The views of a scene show one set of named points, each view turned or mirrored, and shifted as a whole, with a little noise and some points left out.
In the rows, zero is written as 128.

Scene 1
View 1
K_557: [107 134 138 162 131 111 154 132 156 106 155 133 136 133 108 125 159 118
  76 199 148 125]
K_426: [106 111 132 157 114 154 167 128 132 121 159 118 140 146 115 102 132 159
 135 102 172 153]
K_948: [106 128 133 154 136 141 151 123 121 127 147 131 137 119 118 120 132 148
 120 122 168 147]
K_591: [102 138 130 150 166 128 140 112 110 140 128 142 138  89 126 130 135 145
 116 116 179 141]
K_512: [108 137 136 161 131 110 152 132 152 107 157 133 139 130 105 124 158 116
  77 196 147 126]
K_62: [109 138 141 155 114 123 142 145 150 102 165 128 124 141 105 130 147 113
  75 220 136 135]
K_454: [103 133 130 157 159 127 152 114 122 133 131 140 147 103 120 122 142 147
 115 118 176 135]
K_793: [104 131 131 158 138 126 154 123 137 118 147 132 139 122 117 121 146 136
 101 149 163 137]
K_487: [110 135 141 129  98 171  95 157  90 127 165 123  88 118 113 151  87 132
 112 188 142 176]
K_543: [111 134 141 156 117 124 145 138 142 106 163 127 128 137 107 126 143 121
  85 198 142 136]
K_882: [108 138 142 143 116 141 115 144 116 120 158 130 110 116 110 145 118 124
  91 197 143 152]
K_539: [110 130 140 143  96 152 121 150 121 113 169 120 108 139 105 133 116 127
 101 190 142 160]
K_101: [105 130 133 148 127 140 137 134 124 123 152 130 124 121 114 128 127 135
 103 160 157 149]
K_75: [108 128 137 154 117 135 147 133 135 114 160 127 128 134 110 121 139 131
  98 172 150 145]
K_909: [107 127 134 161 127 128 161 127 145 113 154 127 141 138 109 115 149 134
 100 158 157 136]
K_195: [110 137 141 139 109 149 111 149 110 122 162 123 103 124 111 144 111 128
  98 193 143 160]
View 2
K_543: [125 100 129 135 133 146 108 169  90 124 118 134 148 124 138 133  97 118
 141 153 129 162]
K_426: [122  94  99 119 129 166  51 135 133 146  94 163 139  75 137 119 110 131
 101  96 145 139]
K_195: [152 113 133 122 150 130  63 156 120 119 125 148 160 156 131 124  93 135
 137 150 124 187]
K_948: [124 107 107 124 134 138  62 145 136 122 109 159 132  98 132 134 135 133
 120 109 143 144]
K_62: [126 101 135 138 135 144 119 175  83 122 122 130 148 136 141 134  93 110
 147 165 127 170]
K_591: [121 119 105 126 137 113  65 145 145 100 116 162 119 109 126 148 169 141
 135  98 145 140]
K_487: [164 111 134 118 156 134  42 150 131 126 125 154 164 160 128 111  85 140
 127 146 124 198]
K_101: [129 109 122 126 138 134  77 154 121 120 116 151 142 122 131 131 118 132
 131 130 135 163]
K_539: [148 102 131 120 147 148  69 157 111 132 119 147 163 142 134 116  78 130
 130 153 124 185]
K_793: [119 107 113 129 129 138  89 157 115 119 109 150 131 104 133 142 129 126
 135 122 139 145]
K_882: [146 117 139 128 148 120  84 163 111 108 132 144 153 162 128 134 107 128
 150 156 127 185]
K_75: [127 101 121 130 134 144  90 161 107 128 113 146 145 118 137 132 104 121
 133 138 136 160]
K_557: [115 104 128 137 127 141 127 175  85 117 116 132 137 119 139 145 114 113
 149 153 132 152]
K_909: [115  99 113 130 128 150  97 160 104 127 106 145 135 100 138 137 118 119
 130 129 139 142]
K_512: [116 104 125 138 129 140 125 173  86 117 118 131 135 120 138 143 114 113
 146 153 132 153]
K_454: [114 113 103 128 130 124  73 148 135 109 109 158 123  97 127 148 160 135
 132  99 147 134]
View 3
K_195: [146 124 119 135 102 118 154 164 119 124 128 100 119 122 147 119 141 109
  94 174 146 137]
K_543: [115 141 112 112 118 130 138 171 119 112 112 107 136 129 159 128  98 136
 117 174 155 136]
K_454: [143 149 111 137 158 128 138 107  74 107  98 144 114 163 118  79  98 138
 117 184 153 120]
K_948: [142 135 110 131 144 128 139 120  88 100 100 129 122 165 119  85 115 134
  99 173 145 132]
K_539: [135 119 118 124 102 124 144 173 131 113 122  96 129 131 146 122 134 117
  90 164 147 143]
K_75: [126 137 111 118 127 129 139 155 111 105 109 112 134 141 143 116 108 135
 107 171 151 136]
K_62: [109 145 114 111 117 130 139 180 124 117 116 104 138 117 168 138  94 133
 125 177 159 135]
K_793: [129 146 108 122 143 131 137 135  96 105 100 127 130 149 137 101  97 140
 116 178 154 130]
K_909: [121 143 111 114 139 132 132 145 103  98  99 121 139 153 136 108  92 144
 113 168 154 138]
K_512: [109 157 111 110 133 132 136 163 109 113 108 116 138 127 158 127  82 141
 133 182 162 129]
K_557: [107 157 110 110 130 132 137 164 112 112 108 116 137 127 161 130  79 142
 134 182 159 129]
View 4
K_557: [119 125 152 135 147 153 125  79 116 130 101 139 195 102  98 125  98 129
 117 116 117 140]
K_75: [117 131 142 120 155 126 117 101 138 145 110 146 174 111  85 135  98 122
 123 105 124 133]
K_512: [122 123 153 133 144 151 125  80 117 127 103 139 193 104  99 125  99 128
 117 114 120 138]
K_793: [116 138 146 118 140 132 122 129 141 134 106 154 142 103 101 120 101 130
 127 108 134 110]
K_591: [127 114 133 117 128 134 130 137 155 127 115 154 110  96 125 115 108 124
 137 101 159  95]
K_948: [118 138 139 110 145 124 118 138 153 141 110 156 130 107  98 126 105 121
 134 105 139 107]
K_909: [110 145 153 121 146 140 118 115 130 137 100 149 168 105  89 124  99 128
 123 113 122 125]
K_487: [139  89  98  96 190  82 109  87 182 174 146 144 167 116  75 159  93 101
 136  76 150 148]
K_882: [132  95 121 116 166 114 118  79 155 153 127 140 179 109  93 144  95 113
 128  90 140 143]
K_454: [118 128 141 121 131 137 127 138 146 127 106 157 121 100 118 113 107 129
 134 104 149  97]
K_62: [122 114 142 128 163 137 119  65 122 141 110 137 213 109  86 136  92 122
 115 107 118 154]
K_101: [125 121 132 117 155 121 117 107 149 145 115 147 155 107  93 131 100 120
 130  98 137 125]
K_426: [ 99 173 146  99 153 114 107 162 150 155 101 161 131 116  70 127 102 123
 130 108 124 104]
K_539: [123 117 124 107 177 103 108  90 152 163 124 144 184 116  69 152  92 111
 124  92 128 148]
View 5
K_101: [124 122 145 150 141 137 148 126 131 156 110 129 104 152 137 147 145 138
 118 111 148 122]
K_909: [122 137 133 164 101 135 141 122 137 143 140 129 109 134 116 139 157 113
 129  94 137 136]
K_75: [121 131 143 161 113 137 147 123 132 147 128 127 113 146 125 143 149 126
 120  89 145 123]
K_539: [131 126 162 155 137 144 151 120 130 156 117 121 122 165 142 154 135 150
 100  77 157 101]
K_591: [108 122 109 151 135 117 143 139 132 146 110 141  74 125 117 139 173 115
 152 156 129 162]
K_512: [111 128 136 167  78 126 145 122 122 132 122 128 115 147 119 129 169 111
 119  68 144 122]
K_426: [134 148 129 160 146 150 139 124 159 162 164 127  95 115 111 159 128 132
 147 130 134 151]
K_487: [130 110 168 142 177 145 155 126 123 166  86 124 114 180 163 164 127 168
  91  99 165  94]
K_454: [111 123 113 153 129 121 144 136 131 145 117 141  79 125 117 138 171 115
 149 145 130 160]
K_882: [120 113 155 151 132 132 150 126 116 148  94 126 114 171 146 146 152 140
 103  86 156 104]
K_543: [120 131 149 165  95 134 145 119 125 139 125 124 120 152 125 138 156 122
 109  67 150 114]
K_557: [110 130 140 170  75 127 146 122 122 131 123 129 117 148 118 128 168 110
 119  66 143 119]
K_62: [118 127 155 166  84 134 146 117 120 137 119 125 128 160 126 134 157 120
 105  49 150 104]
K_195: [123 116 159 150 140 137 151 122 121 153  98 126 115 172 149 151 143 150
  98  89 157 102]
View 6
K_62: [140 139 147 171 126 143 127 136 173 160 123 187 122 142 125  96  68 145
  87 111 121 129]
K_454: [142 180 149 164 129 127 113 134 130 140 143 123 133 143 121 121 104 128
 163 110 112 116]
K_543: [145 146 147 168 126 141 122 140 165 156 125 175 127 138 125 101  78 141
 101 112 121 124]
K_793: [147 172 152 163 121 133 109 136 147 145 135 140 131 141 130 112  97 126
 140 110 117 116]
K_101: [134 155 149 170 131 123 126 147 143 140 135 147 133 132 122 107 101 144
 141 117 116 121]
K_557: [149 157 149 163 121 149 113 124 165 164 125 167 121 149 124 105  69 128
  98 104 119 121]
K_487: [104 115 142 192 158 103 170 179 145 121 135 170 138 116 105  92 113 193
 139 131 114 137]
K_539: [134 128 149 170 135 121 138 162 172 139 124 181 136 117 129  86  97 158
 106 123 127 126]
K_512: [147 159 148 167 121 148 113 124 165 166 127 167 122 150 124 108  67 130
 103 106 120 123]
K_195: [117 128 143 185 144 118 151 160 151 135 131 172 135 128 112 100  96 172
 126 123 115 132]
K_948: [144 173 150 161 127 119 113 149 135 132 139 126 141 128 131 112 116 131
 164 115 118 114]
K_909: [154 169 151 155 119 134 106 140 155 149 128 151 133 134 136 106  95 123
 127 112 123 115]
K_591: [135 187 147 171 129 125 114 127 117 134 150 105 134 149 118 133 107 130
 182 110 104 116]
K_75: [142 154 148 164 127 130 121 146 157 146 129 159 131 131 128  99  95 140
 120 116 121 120]
K_882: [118 134 143 184 141 125 147 149 151 140 134 168 131 137 110 103  91 167
 120 117 111 131]
K_426: [163 177 157 139 118 106 101 168 147 126 131 128 149 106 151  97 134 120
 161 123 130 107]

Which points are out of place in each view (at most two, in the order of its rows)? Write - if all are in place.
view 1 -> -
view 2 -> K_487, K_882
view 3 -> -
view 4 -> K_793
view 5 -> K_101, K_591
view 6 -> K_454, K_539
